Each row is a point on a landscape with many peaks, with its height.
A climber steps from a point to the highest of its 2 nearest points, and stops where none of them is higher. Distance is the straight distance between rows; heights are no part of it.
vif: [ -9  14 -14 -19 -48  18 -17 -40 -11  20  15  21   5  27 -35   6  -1  -7
 -37  11 -25  -8  19   4  -3   1 -46 -30   3   4  14  37   5]  height 1.73
ruk: [  4 -55 -19 -26   4  20  -9  -6  32  35 -29  19 -12 -34 -47   6  21  11
 -39  -7  31   5  24  14  -7  20   6 -11  15  16 -24   1  11]  height 3.36
duse: [  9 -20 -14   7  16   0  -7   7  19  22   9   8  -9 -44 -29 -33   3   1
   5  -8  28  14   9   7   1  23  22   9  11  -9 -26 -34   4]  height 3.43
vob: [  9   8   0  11   4  17  -1  -3  37  -7 -12  -4  27 -42  26 -33 -11 -14
   5  -7   3  63 -25  12   5 -11   7   7   0 -20 -18 -13 -21]  height 0.48
nimi: [-14 -12  -3 -17  -5 -16  29   3  -4  -5  11  -6  -3  46  32  13   9  -5
   5  -6 -32 -24 -15  -6  12   9 -14  -7   6  -2   9  21 -15]  height 3.51
visu: [ -1 -18 -24 -26 -12  26 -11 -30   8   6  20  17 -26  14 -37  16  11   0
 -45  14 -27 -16  35   0  -2  -4 -42 -29  -9   7  -4  30  16]  height 1.63
Mip: [  2 -47   2 -41  34  14   4   3  23  45 -28 -11  -1 -42 -10  27  16  -2
 -30  18  32  -5   9  11   4   3   2  12  11  17 -19 -13  -8]  height 3.34
noko: [ 34 -25 -22  -7  36  11  -3   9  19   1 -27 -38 -19   0  -9 -16   5   7
  24  22   5 -12  44  19 -27  17 -25   2 -21   8 -20  17  26]  height 3.30
rogag: [-22   5 -21  25 -45   1  16  10  10  -7  11  16  -8  25  43  -9  -5  22
   2  -7 -31  31 -31  -7   3  16 -21   5  15 -22  30  12 -12]  height 1.32
Zarin: [-40  30  21   5 -15  16  14 -11 -16   5  17  18  15  44  22   1   6 -29
  22  -2 -11   0  -9   9  12  -7   4   6  40  20  47  38  13]  height 1.05
lat: [ 29 -65 -14   5  16   3   4   6  21   9  -3 -15 -11 -51 -24 -30  21   5
   0 -14  30  -3  -1  -8 -11  32  13   8 -15  -3 -25 -39  -2]  height 3.95
lubo: [-21 -34  -4 -10   7  10  17 -15 -23   0  11 -28   5  44  -6  -2  19 -21
  21 -20   5 -28   0  15  -1  10  34 -23  -5  25  -9  10   7]  height 4.83
Bipaf: [ 37 -18   6  -3  25   5  18  14  10 -25 -40 -43  10 -19  20   1   7   8
  17  12  13   1  -8  -8   0  -4 -15   2 -36  -1 -33 -13  -5]  height 0.72
kubi: [ -9  21  27 -16 -39 -12   2  -9  -4  46  -6  26  32  15 -12  -5 -28  -6
 -41 -15 -21  22 -20  -6  11   0  16 -21  40   0  27  19   2]  height 2.04
Gonof: [ -5  11  -2  25  -6  37   0 -13  14 -26   3 -22  -7   7  33 -12 -17  12
  20 -11 -19  63 -42   1   9 -12  45   6 -13 -11 -11 -14 -11]  height 1.79
Lare: [ 19   5  12 -10  45 -13   6  30  -1  -3 -46  -5   9 -37   8  18   2  12
  11  27  31  -7  16  -8 -10 -17 -39  18  -8   3  -4  -9  -1]  height 3.48
kura: [  9 -36   9  -5  27 -19  10  31  11 -11 -22  -2  10 -52  20  -5  17   3
   9  -6  31  15 -10 -23   2   1  -4   8 -19 -10 -12 -48 -18]  height 5.20
Bul: [-17   6  -6  21 -32  29  -5  -8 -11 -33  18 -12  14  30  32  -9 -15   3
  14 -10 -13  32 -35   7   4 -16  46  -5  -7  -5   8   0 -14]  height 1.95
soser: [-28  31  29 -10  -2  16  10  -2   6  20   4  24   5  21  31   7  -8  -7
   1   8 -16  20 -13  11  16   2  19   5  49  13  27  19  15]  height 1.17
Rad: [  4  36  -7   6  10  -4  -5   6  -9   7  -9  17  -5 -10  -3  -1 -14   5
  -5  23  11  -8  24   1  -1 -14 -25  10  13   5   6   8  15]  height 2.08
totib: [  2  31   7   3  14  19  -9 -32 -11 -30  -7 -10   1  -8  -6   5   9  -6
 -12  14  -6  16   0  15  10 -17   1   4 -19  10 -25  -3  -7]  height 1.26
Tigol: [ -4  -9   6 -11  21 -23  38  51   4   4   2  30 -11 -22  25  -5 -13  17
 -10   2 -18  -8  -1 -32   2   2 -40  18  25 -21  18 -27  -9]  height 3.60
ser: [ 12  -6 -20   2 -32   8 -13 -13  20  37   3  43  11 -21 -37 -30 -22   5
 -30   2  13   8  22   9 -14   9 -12 -27  29 -26  -2  19  14]  height 1.47
lopaz: [ 14 -51  -5 -32  31  17  -6  26  20  21 -33 -28 -25 -16 -11  25  13   9
 -14  30  32 -14  31  18  -8  16  -9   1 -15  13 -20   1  -2]  height 3.18
mam: [ 21 -27 -26  -2  28  19 -10  -3  31  20 -16   2 -26 -31 -42  -8   7   9
  -4  10  29  16  33  38 -18  38   1  18  11  -1 -11   3  22]  height 4.09
gak: [  1  22   2  12  27  14   2   5  -5   4  11  -3 -30  25 -13 -34  -5   2
  51  26   2  19  27  29 -14  26  -4  23  10  10  16   1  39]  height 1.92
dis: [  0 -20  -4  -9   7  14   3  -2  18  28 -13  10   2 -27 -34  -5  -1   5
 -19   5  20   4   2  19   0  15  26  -3  25  10 -27 -15  20]  height 3.15
siga: [  9  -3   6   4  -1 -36  31  33   9 -15 -16  15  -3  -5  34  14 -11  22
   3 -15  -4  -2 -19 -33  -3  -7 -27  15   0 -23   7 -19 -11]  height 4.02
lodak: [ -1  17  -9  -1   9  18 -24 -33  -5 -17   8   2 -22  11 -23  15  24  -7
 -20  20   0  -3  24  20   4  -1 -11  12 -25  15 -22   9  17]  height 1.39
zeli: [-11  24  28  18  27 -26 -20   0   3 -40 -20   8  25 -26   3  15 -10   1
   5 -22   9  29 -13 -13  18 -41  28  24  -8   0  -1 -27 -12]  height 0.99
Gizo: [ 20 -48  -6  -2   6  -6  16  30  20  20  -7   3   4 -48  14 -19  11  -2
   1  -9  32  -7   4 -23 -16  12  -8   2 -15 -11 -21 -28 -17]  height 4.58
vefaf: [ 23 -22 -11  10   0  -7  15  14   6  -5  -4 -25  -7  -8   4 -13  -3   9
  17 -20   1 -11  -8 -12 -14  17  16  -7 -14 -13 -35 -12  -2]  height 1.28
nim: [-30   1 -25  13 -69   7   1 -21   3  -1  25  15  -5  38  34  -4  -6   9
  -4  -1 -29  26 -29  -1   0   2 -20  -3  -2  -5  57  33 -19]  height 1.18
kuvo: [ 14  41  -1  40   7 -10 -18   0   0 -10   6  11   1 -12 -14 -19 -22  -3
  30  15  34  22  -6   4  -6  -4  30   2  11 -15  11  -1   9]  height 0.91
niv: [-17   0   6   2  10  13  35  12  26 -15  10  18 -43 -22  17 -25  15  16
   4  14  -5  26 -18 -11  13  19  -9  12   9  -2  -6 -52  -2]  height 7.06
lifop: [ 18 -13 -12  -1 -12  11 -15 -26  22  28  -7   1  43 -41 -22 -31  -8  -3
 -27   5  21  17  -7  29 -15  -1  10 -17   4   0 -35  11   5]  height 0.43
Satog: [ 21 -35 -17  -9  -4  16  -4 -17  30  14   2  18  23 -48  -9 -44   8 -10
 -24 -20   6  22  -1   9 -21   5 -19 -18   0 -20 -44  -3  -6]  height 0.56
Pobok: [  2 -15 -20  -5   7  10  16  11   6  -8  24  -6 -47  14 -12 -24  15  23
  24  11 -20  -9  13  10  -3  29 -27  -4   7  -2   0 -14  22]  height 3.04
Mobop: [  1  28  13  24  11 -12 -10   2 -25 -48 -12   6  11   8  -2  11 -11   3
  29 -18   2  30 -26 -24   5 -27  36   7 -13 -10  -1 -17  -9]  height 0.83
pib: [ 29 -12 -21   3  19  29 -17  -3  23  25 -23 -18 -17  -2 -31 -14   1   7
  -2  19  16   6  35  40 -26  26 -15   2   2  -1 -24  28  37]  height 3.72
gez: [  9   6 -11   7  29  23   2 -14  -7 -33  24 -23 -36  32 -14 -23  11   1
  57  10  -2   9  26  17 -14  28 -14   6 -27  17   4   1  33]  height 2.32
Biku: [-19  24   4  26   5   0 -23 -11  -7  15  21   8  -2 -12 -26  -8 -11 -11
  -9  16  24  21   0  14  -3   5  80   7  -3  16  11 -15   0]  height 5.17
Godi: [ 17 -62 -26 -28  24   9 -13  -5  23  22 -15  -7  -4 -49 -35   4  22   5
 -25 -11  32   3   8  12   2  19   9   7  -7  11 -31 -22  -8]  height 3.54
kemo: [-12  11  19   2  -5 -13  -8  -4 -16   4  -2 -13  34  27   7  19  -6 -20
   5 -28  -8  -9  -6   7   7 -16  38  -2  22  20   1  17   7]  height 5.78
patog: [ -1  -4 -21   0  16  39  18 -26  10 -17  29 -13 -41  16  -3 -24  12  12
  31  16 -18  19  16  12  -1  35 -16 -13  -9  15  -2  -2  37]  height 2.66
kapog: [  1  13  28 -30  31 -19  18  30 -13  17 -30  -9  13  -2  21  43 -22  -6
  -9  27   2 -37  35 -26  -7   0 -40   1  12   5  15  -5 -12]  height 3.42
kub: [ 12  28  13  25  11 -20 -18  10 -22 -32 -17 -16  27  11   9   5  -4   3
  21 -14   6  -4 -16   3  -6 -24  14   6  -2 -11  -3   4   8]  height 0.61
naru: [  5 -22  23 -11  51   0  20  20  -7   7 -22 -35 -14   4   1  10  13   6
  27  -5   2  -7   5  12  -6  29  20  -4  18  16   6 -15  32]  height 2.56
kan: [-23 -23 -15  -3 -10  29  15 -41 -11  -5  35  -9  -2  47 -20 -11  19 -31
  25  -4   2 -13  -9  23  12  12  15 -28 -14  11   3  24  13]  height 4.35
tena: [  9  14  19 -30  22  -1  28  12   2   4 -27  -5  -1   6  29  26  -1   6
  -8  23 -15 -24   6  -6  -6 -17 -53  19   6  12  -1   7   5]  height 3.17
Nas: [ 24  -6  -5  -1  24 -14 -15  39   1  11 -45  -5  17 -26  -7  19  -9 -10
  11  24  53 -40  36 -10 -14  -5 -25  10   1   5  -5   1  -2]  height 3.90
gug: [-29  38   4  24 -46  12 -13 -14 -11 -30  16  18   0  40  31  16  -1   2
  13   4 -15  17 -17  -8  19 -20  -6  21  -8   1  50  21 -19]  height 3.74
vapo: [-29  31  28   6  11   8 -22 -10  19 -19 -13   5  11 -22  22  16 -20 -14
 -11   1 -12  35 -22   7  18 -32  26  18   3   3   4 -25 -13]  height 1.09
gera: [ -2  19  12  -6 -55  -2  -6 -25  -8  31  11   4  32  40  -3  12  -9 -11
 -29 -14 -30   6 -31   1   2 -12   8 -27  10  -2  17  36 -10]  height 1.93
Ripob: [-26  45  18  -4   2  19 -20 -23   4   0  -6   7   4 -15   3  18  10 -12
 -19  13 -15  22 -10  14  22 -23  28   8   1  23 -10  -8 -18]  height 1.15
Sidit: [  5   7 -11  28 -39   3   2   3  13   7  22  15  12 -16   9 -40 -20   5
 -11 -13  -5  25 -22  -4 -10   7  29  -3  20 -23   4   3 -12]  height 2.37
tino: [ -6  16  12  17  -6  26  14  -1  35 -22  15   8 -13  -9  39 -14 -16  12
   6  13  -4  59 -40 -12   7  -3  18  19   4 -11   8 -23  -4]  height 1.64
Vetoz: [-14 -10 -14  12 -16   2  25   7   7  -9  39  34 -49   9 -12 -21  19  22
  12   7  -9   1  11   0   5  26 -11 -11   9   0  17 -10  15]  height 3.45
nibiz: [-25 -19 -19  35 -51  28  -5 -15 -26 -27  35   2  -3  46  32 -14 -16   5
   9 -19 -20   9 -40  -3   7 -10  49 -10 -30 -24  31   1 -30]  height 2.11
pep: [ 26 -21   9   0   0 -25  23  35  11   0 -31  -9  30 -18  35   8 -18  14
  11 -24   8  -4 -20 -23  -8 -11  -6   3 -13 -19  -9  -7 -19]  height 4.49
Rusi: [ 16 -11   4 -15  26  -1  11   7 -10 -24 -20 -31 -22  -9   4  14  13   8
  22  12  12 -24   0 -10   4   2 -19  -1 -40  13 -17 -15   3]  height 0.90
Kepet: [-21 -10   2 -19 -10 -14  -2  -4  13  34  -8   8   6 -26 -35  10   5  -8
 -51 -17  -4  -9  -6   3  11  -8  44 -14  -3  20 -14 -15 -19]  height 2.96
nozot: [-28 -17  29 -33  29   6  13  -2 -12   6   1 -15  -5  27   0  38  24 -10
 -10   1  -5 -33   8   0  15   4  -9   1  -2  33 -13   6   2]  height 3.05
Dalup: [-30  17   4   7   1 -20  17  25 -13  -5  32  36 -33  12  -8 -15  -7  16
  11  18  -3 -18   8  -8   7   8 -15  -1  19  -4  22 -10   6]  height 3.83
dav: [-42  22  23   6   5  20   6   3   8   6  31  25 -35 -15  18 -11   4   6
   6  23   6  29  -7  -4  15   7  45   9  22   2  26 -25  16]  height 5.85
Dife: [  4  13  10   0  -7 -31 -15  16 -36  -4  -1   5   0  13 -10  32   7  -8
 -18   6  15 -41  25 -16   4 -15 -19   1 -24  13   0   9 -13]  height 3.93
bazir: [ 22 -20 -19  -1   2  -2  22  20   0   2   0 -34   6  25  12 -24   1   1
  36 -11 -11 -23  -1  10 -26  22   7 -15  -6  -3 -13  10  17]  height 1.71
gog: [  4 -14 -42   4 -44   3  11  -1  13   2  23  -9  14  39  19 -37  -6   5
  12 -19 -37 -10 -23   9 -21  26 -30 -25   7 -22  21  36   0]  height 0.42
tas: [  2  29   5   3  -8  -6  -6   5   7  16 -14  -7  28   7  10 -11 -25  -6
   7   4 -14   2  -7  23  -9  -1  -3  -3  41 -14  -2  26  18]  height 5.75
pafig: [ 13 -48 -46  -6  -5  19 -22  -9  24 -14   9   2 -48 -33 -39   5  19   3
 -26  -4  12  -8  35 -16  -6  11 -15 -14 -18 -16 -23   1  18]  height 5.35
Lirav: [ 17   6  -8  -6 -15  23 -11 -38  -1  13 -10 -10  23 -13 -25  -7 -11 -10
 -22   5  -2  -1  -2  24 -23   7  20 -26   9  -1 -31  28   4]  height 0.33
pumap: [-19  22  -1  27 -34  11   0   9  21 -20  -2  23 -10  -1  34  -1 -21  17
  16   4 -14  36 -34 -18   8  -6  -6  13   0 -23  12  -9  -8]  height 1.49
mog: [ -4   9  25 -23 -20 -16  -1   4  -6  35  -2 -18  48  48  28  45  -8 -20
 -16 -34 -46 -15 -13 -17   5  -9 -30  11  22  -2  25  28 -26]  height 5.38
vasu: [-32  32   8   1  15  19  -2 -10 -13   0  27  12 -25  16 -13   9  15  -3
  18  17  23   5  22  16   8  19  10   9  15  34  19  -1  26]  height 3.67
zepu: [-11  37  -2  19 -24   6  -4 -17 -20 -39  31   7 -13  26   0   1   5   3
  16  14  -6   5  -8  -3   5  -9  -8   1 -17  -2  18  10  -1]  height 4.10
Fasor: [ 33  -5  -8  21  28 -20  -4  15  -3 -17  -8  -2 -10 -34 -19 -29  -2  18
  35  15  35  14  13  -1  -7  25  -1  16 -12  -3 -12 -28  21]  height 1.46
faz: [  4 -35 -42   1 -19  18 -24 -33   3   4  23   5 -34 -24 -45  -5  19  -1
 -39  -8   2 -13  23  -6  -7   6  26 -21 -20 -13 -30 -16  -2]  height 4.98
mot: [ 13 -18  16 -17  45  -2   0  22   5  27 -41 -39   2 -24   5   5   1   3
  20   3  28 -19   8  12  -6   9   5  20  22  19  -8 -12  22]  height 2.89
momob: [ -5   1  12   9  -2   9  11   6  13  15   4   6   5 -18  10 -13  -7  -6
 -10  -7 -10  26 -24  -1   9   3  38   0  23 -11 -13  -8  -2]  height 2.64
duz: [ 14  14   8  -5 -26 -46 -10  16 -34  12  15   4  18  28   2  25  -1  -5
 -16   1 -15 -38   8 -33   6 -25 -31   2 -11  -5  22  15 -22]  height 4.27
rila: [ 25 -29 -22  -4 -13  19  -2 -14  13  -6  11  -5  19 -45  16 -26   7  -3
 -21 -22   1   6 -15  -6  -2  -7  -7 -12 -20 -16 -40 -24 -26]  height 0.73
Bolu: [ -2  -5  12   3  41 -15  14  26  -5  -3   7  -6 -16  15  -6 -10   2   9
  48   4   9 -11  12   1  -1  21  15   6  23   2   4 -15  37]  height 2.21
Sili: [ -1 -11  15 -14  21  -4  22  17  -1  -8 -16 -26   1  26  37  22  10  -1
  13 -18 -22 -16 -14   0  -4  -1   2  -4  -9   5  -8   1 -10]  height 3.85
tuge: [ -6  19  42 -10   2 -21  -5  11  -6   7 -17 -19  32  30  35  51  -9 -17
 -12 -33 -27 -19 -17 -30  12 -25   1   8   9  -3  10   5 -11]  height 5.76
Pabos: [ 24 -24 -30   0   3   7 -19   4  -4  -1   4 -11 -24   6 -28   6  17   0
  -1   5  10 -25  30   8 -21  15   9  -1 -18   8 -22  14  17]  height 1.29
tozek: [-12 -18 -19  23 -44  -1   6  -2 -14 -29  25  12  -8  28  20  -8  -4   9
   3 -29 -26  -2 -23 -15  12  -4   9 -11 -20 -32   4  -4 -27]  height 2.33
Vala: [ 17  25 -20   3  19   8 -15  14   6  10  -7  15 -15   2  -4 -25 -18   4
   7  29   7 -12  38  23 -21  11 -34   5  23   5   9  34  20]  height 1.82
gido: [-20   1   8 -14  -6 -13  -7 -14 -13   6  12   1  -9   7 -18  27  13  -8
 -36  -9 -17 -22  -1 -12  15  -8  33 -15 -19  18 -15 -16 -16]  height 3.11
Kog: [ -2   2 -11   9 -24   8  17  -1   7 -14  14  -8 -12  22  20 -41  -7  -1
  26   6 -18   6 -18  18 -14  22 -14 -14  18 -12   7  20  13]  height 0.67
Gobe: [ -1  -8  -4 -18  -1  23   4 -19  14   6   8   3 -13   3 -15   8  13  12
 -18  19 -18  -4  12  12   0  -5 -16 -19  -5   7 -25  15   7]  height 1.51
sisag: [ 20  -2  -9  20  19  -2 -10  -3   9 -16  -6 -16  24 -31   1 -39  -5   0
  18 -12  18  40 -14  11  -7   4  20  14 -13 -25 -33 -21  -4]  height 0.69
Tur: [-27  14  18  14   8 -27   5  22 -16 -22   2  13  -3  39  28  28   1   3
  41 -26 -16 -22  -4 -17   7 -15 -24  14  12   2  33   2   3]  height 4.81
tosig: [ 23  14 -15  28  18 -10 -24  -7  -8 -10   3   2 -10 -17 -31 -16  -5   0
  20   8  33   3  13  14  -9  15  22   7 -13  -5 -15  -3   3]  height 1.16
Maral: [-22  -9  23 -11  -2   5   0 -17 -29   7  14 -17  29  41  -5  22  10 -40
  -3 -35  -5 -28   5  13   9  -4  26 -16   2  29  -2  22  -6]  height 5.33
donen: [ 23  10   6 -26 -37 -21  -8   4 -23  36  13   1  21  29  -8  16  -8  -3
 -41   5 -20 -25  25 -21   0  -3 -56   7   1  -8  33  33 -28]  height 4.65
zes: [ -6  -5  10  -9  39 -15 -12   5 -23 -27 -31 -16 -12 -41  -7  39  17   3
   2  -6  23  -8   0 -12  19 -14  33  20 -28  29  -2 -37  -4]  height 2.70
Ler: [ 11  -2  -1  -6 -25 -29  -2   4   9  38   6  30  36 -29  -9  -3 -17  -1
 -35  -5  -4   6   6 -23   6 -10 -24  -2   4 -28   0  -1 -31]  height 3.06
zegin: [ 30  13  -9  27  -4 -20 -26  -4 -35 -32 -12 -21  26   2  -6  -9  -8  -1
  14  -4  14 -21   5  -4 -11 -27   3  -5 -26 -18 -24  12  -8]  height 0.36
Seru: [  6  -6   7 -20 -19   2  -7 -29 -17  20  -1 -19  30  17 -16  29   4 -13
 -46  -5 -17 -27   6   3  -8 -16  -1 -22 -21  10 -22  22 -22]  height 3.56
solu: [-17  20  -9   2 -21  32  17  -8   6  -1  36  14  -7  23  14 -27  -2   1
  28  26 -13  17 -15  15  -7  14 -12  -4  23   4  40  32  17]  height 0.89
kebit: [-13  -9  24 -13  22 -21  26  28 -18 -20  -7 -14   9  39  42  37  11  -9
  32 -19 -11 -27  -4 -25   5 -15 -30   2 -17  16  22   1  -9]  height 4.28
Nani: [ 37   1  -8  17  18  -6  -4  -3 -18 -37 -40 -25  18 -18  -1   0   1  17
  22  -1  12  -3  -5   1  -8 -19  -2   2 -39  -3 -37  -9 -12]  height 0.51
gedeb: [-27  19  18  17   6 -30   5  15 -12 -28  22  25 -12  32   6   6   6   0
  34   3   8  -9   0 -12  12   1  11   8  13  10  29 -14  11]  height 4.26
Badof: [ 28  -2   3  -4  11 -24 -17  14  -1  30 -23   3  40 -35  -8  -3 -15   0
  -2  17  39 -21  27   1 -11  -9 -28   8  12 -11  -6  17  -7]  height 4.37
tum: [  6  14   4 -29 -43 -40   6  -3 -18  37   8  -1  41  42   9  22  -6  -1
 -34 -13 -44  -1  -4 -22   0  -6 -39   0  26  -1  43  32 -18]  height 5.01
guvo: [ 10 -19 -33   2 -64   7  -4 -28  -6   6  26   0  14  21  -2 -24  -3  -6
  -1 -11 -21 -13  -9   3 -21   5 -23 -37  -1 -23  10  32   7]  height 0.24
gev: [ -3 -18 -13 -28 -38  15   0 -38 -13   7  18  -5  11  33 -13  13  11 -17
 -29 -14 -32 -26  -9   2  -1  -7 -14 -36 -23   8 -10  23 -10]  height 3.73
daval: [  6   7 -21  -3 -41  13 -24 -35  -7   9  14   3   9  13 -22 -19  -9  -9
 -17   6  -1  -8   2  17 -19  -3   7 -38  13  -6  -6  35  18]  height 0.23
Muf: [ -1   0  13 -17 -10 -31  21  25   7  30  -6  36  12 -13  15   9 -24   9
 -30   1 -20  -2  -8 -24  13  -7 -13  10  25 -29  16 -14 -18]  height 3.29
Pav: [ 12 -39  13 -24  36   1   6  12  19  31 -45 -32  19 -49  10  11  15   8
  11   9  41   1   2   2   2   6   6  19  -6  18 -21 -21  -5]  height 3.14
zupep: [ -1  14  15 -14 -10 -19 -17 -20 -12  23 -24 -14  39 -11 -21  18   5 -27
 -46 -10   4 -14   0   7  -2 -33  14  -9  -9   9 -24   9 -17]  height 3.35
Kurad: [-18  10  11  -9  19  18  25  -7  23  12  14  21 -38 -29  -4 -26   6   5
 -14  23  -1  26  -1  12  17  15  13  16  32   6   3 -37  13]  height 6.35
sule: [-20 -10  11 -10  -5  -9  -1  -1  13  35 -12  -4  33 -27   0   4  -6 -12
 -31 -23   6  13 -27   3   6  -6  58 -12  19   8 -19 -11 -11]  height 2.84
feto: [-27  17 -19  12 -40  38  12 -25   2 -21  29   7  -3  26  36 -17  -8  -2
  18   6  -8  36 -34   8  -9  -3  -4   2  -3 -14  42  39   2]  height 1.06
mit: [-15  48   6  27   0   8 -19 -27 -24 -30  27  10  -7  22 -11  -4   0  -1
  24  19  26  11   5  -1   6  -8  27  -5 -29  17  26   3   5]  height 4.48
gemar: [ 19   5  19  -1  18 -26   0  20  10  -4 -41 -23  36 -10  39  21 -14   0
  -1 -10  -3   2 -15 -11  -2 -28 -21  13   5 -19  -1  13  -5]  height 5.04
tefis: [ 24 -10 -29   6  -2   6 -13   8   3  -5   4   2 -25  17 -16 -18  -6   2
   8  12   3 -28  35  10 -23  16 -24 -17   5  -2  -1  25  25]  height 1.53
duzi: [ 26 -22 -13  18   7  12  16  12   9 -18 -20 -10  13 -28  18 -33  -2   3
   9 -32   6  10 -22  -5  -4   0  12  -9 -19 -28 -33 -26 -22]  height 0.98
ref: [-13  19  24   5  -1 -28  -9  12 -27 -22  -3   6  10  29  21  40   0  -3
   0 -20 -28 -13 -12 -22  14 -31  -6   5   1   2  20  -4  -9]  height 5.34
Vugok: [-14 -15  27 -16  35  -7  -2  11 -17  -5 -11 -26 -13  -5  -1  42  26  -7
 -18   0   6 -23  -7  -4  18  -4  27  10 -13  40 -12 -19  -3]  height 2.88
fozot: [-22  27 -12  28  -1  -2 -23 -15 -29 -16  26  14 -19   3 -22   2   0  -5
   1   7  16   3  15   6   8  -4  50   4 -18  11   2 -14   1]  height 4.82
Razum: [-18  40  23  13  26  10 -12 -10   9   0  15  14 -15 -21  -6   1 -13  -1
   5  21  22  40 -13  -2  15  -6  61  23  12  15  24 -25   4]  height 5.50
zaro: [ 13   9  21 -18  42  -9  25  31   8  -9 -37 -13 -15 -18  22   8  -4  11
  13  22 -11   6   4  -2   6 -11 -37  18   0  -1  -4 -18   4]  height 3.13
nabu: [ 28  17   0  -1   2  -7   3  17  23  19 -22   3  42 -30  10 -21 -21  -4
   1  11  13   0   3  20  -8  -6 -17   9  37 -24  -7  21   5]  height 5.02
Volu: [-49  14  23  -2 -14  -8  -9 -14 -20 -15  28   6 -10  32  -5  20  15 -22
  -7 -17 -23 -10 -15  -6  26 -16  29  -7 -14  19   7  -8 -18]  height 3.28
Litug: [ 18  -5 -12  13  35 -21  -5  32 -14 -26 -17 -15 -25   6 -20 -10   3  22
  38   4  26 -11  16  -1 -22  26   5  10 -12   6   1  -8  30]  height 1.81
lopok: [ 20 -54 -43   4  19  30 -12  -4  33  -9   6   5 -47 -45 -34 -21  25   4
  -7  -3  30  10  38   1  -1  28 -16  -1 -14 -14 -20 -25  15]  height 4.96
gek: [ 13   4 -17 -16 -44   9  -9 -20   9  38  17  34 -10   3 -38  -5 -25   4
 -45   9  -9   3  34  -6 -10   3 -41 -30  23 -18  15  33   8]  height 1.62
Tuk: [-14  30  23  -1  24  14  19  17   5   0  -7  13 -13  14  33   1 -10  10
  32   4 -15  14  -9   9   1   5   3  20  44  -4  33   2  22]  height 1.30
voza: [ 11 -23   8   8  31  -1  30  22  21 -17 -21   0 -20 -37  20 -24   9  14
  10 -11   7  25 -17 -19  15   6 -15  17  -4 -19  -8 -53   2]  height 6.01
mamil: [ 27 -32 -28  18  30  19 -19  -7  20  -1   8   5 -45 -38 -46 -14  16  23
  23  20  33  34  43  17  -8  37 -10  25 -16   0  -6 -20  17]  height 4.50
das: [ -2   4 -15  26 -45 -24 -14   3 -12 -29   7  16   2   1  10  -5 -18  12
 -23 -17 -25   8 -30 -16   1 -22  -7   2 -16 -32   8 -16 -36]  height 2.57
dop: [-37  34  32  13  24  -7 -11  -5 -16 -12  22  17 -25  17  -4  12  10 -13
  24   0  12  -4   3  -3  25   7  32   6  20  20  41 -12  19]  height 3.94
Gaba: [ 13  40  14   6  19 -19  -5   0  -1 -19 -27   2  28 -23  24  18  -8   1
  -8   8   1   1  -7  -8   7 -36 -41  19  -4  -6  -1  -1  -9]  height 4.54
monid: [-12   6   3  12 -59  -8   4  -5  19  34   0  33  20  -2   2 -15 -18   1
 -32 -10 -23  27 -22  -5  -6   8  14 -15  30 -12  17   4  -7]  height 2.15
Nobe: [  2  39   7   7  29   6  12  12  -2 -11  -2   0 -23   5   9 -32 -13  14
  43  15  -6  30   4   9  -1  12 -21  23  15  -4  14  -2  27]  height 1.58
niviv: [ 17 -28 -22  -6  19   4 -15  14 -20 -30 -10 -28 -28   8 -34  26  27  11
  18  -2  20 -27  14  -1  -2  12   7   2 -49  18 -22  -1  -1]  height 1.08
varun: [ -5 -15  -1   1   6 -31 -14  14   3   2   4  27 -17 -32 -20   9   7   6
 -22  11  27 -20  24 -21   9 -18  -6   5 -23  -3 -10 -27 -17]  height 2.43
zesu: [ -3  14  -6 -16 -73  -4 -14 -47 -14  15  21   5  19  28  -6  -1  -9  -3
 -40  -4 -35   4 -14  -1   3 -15 -41 -25  -5  -7  27  38 -15]  height 1.83
todo: [ -2   6  37 -13  20 -22  11  15 -15  10 -12  -6   5  -2   6  42   6  -6
 -18   2  -2 -41  13 -30  11 -18 -12  11   2   8   5 -11 -14]  height 3.65
Dut: [ 17 -29 -10 -31  28  25   3   7  22   9 -26 -41 -30  -2   3  11  17  -7
   5  27  -3 -22  23  13 -17  11 -35  -3 -22  28 -21   7   9]  height 2.97
Sova: [ 12   0  -9  15 -34 -27  -9  -6   5   8  14   9  28 -15  -4 -10 -13   0
 -31 -13  -6  -5 -11 -10   7 -27  -1  -8 -15 -31   3  -6 -35]  height 2.82
gim: [ -6  39  20   9  -5 -10 -22   8 -24  16  -8  -2  37  23   4   6 -23 -17
  11 -19  -4 -19   5  13  -9   5   8   1  52  -1  16  26  15]  height 6.47
nug: [ -3  15 -10   6  -6 -23 -16   5  -4   5  10  39 -17  -9 -22  -1  -5   9
 -24  17  15 -22  29  -2  -1  -2 -15   3   4 -18   4   2  -9]  height 2.28
zusa: [-14  -4  19  -4  22 -37  -2  10  -7  -9  -3  20 -14 -38 -20  28   9   2
 -10  -1   9  -7   7 -21  23 -21  27  11 -28  13 -12 -49 -17]  height 2.55
Dopi: [-14 -10  16 -30  -7  -9  25   2  -9  11  14  -9  13  33  12  26  16 -15
 -11  -1 -19 -49   9  -1   6  -2 -23  -8  -6  21   2  22  -6]  height 3.24
kag: [-48  15  17  10 -31   7   1 -20 -21 -36  23  12  15  44  18  23  -4 -20
  10 -20 -22   5 -17  -7  31 -31   5   8 -20  27  25  16 -27]  height 3.50
zamaf: [ 14  -9   7  -5  23   8  25   9  -4   4  -1 -41   3  27  16 -14   8   3
  40 -19  -7  -2 -22  13 -13  32  30  -5  13   7  -6   2  32]  height 2.16
mosi: [-20  -6 -18   2 -37  21  -2 -44 -26  -6  25  -9  14  42 -10  -4   5 -23
   5 -16 -18 -13 -19  11   7 -15  13 -29 -18   5   6  28 -11]  height 3.99

Where does a climber stop that starts at each point below?
zupep => gim
gog => gemar
gek => niv
Pabos => tuge
Bul => gemar
tena => tuge
Mobop => niv

Write out the way that a climber takes from each point below.
kub => Mobop zeli vapo Ripob totib lodak Gobe visu vif zesu gera kubi monid Sidit momob sule Kepet gido Volu kag gug zepu mit fozot Biku Razum dav Kurad niv
ser => gek vif zesu gera kubi monid Sidit momob sule Kepet gido Volu kag gug zepu mit fozot Biku Razum dav Kurad niv
guvo => gog Kog solu feto nim rogag pumap tino Gonof Bul nibiz tozek das Sova Ler Muf Tigol siga pep gemar
vob => momob sule Kepet gido Volu kag gug zepu mit fozot Biku Razum dav Kurad niv
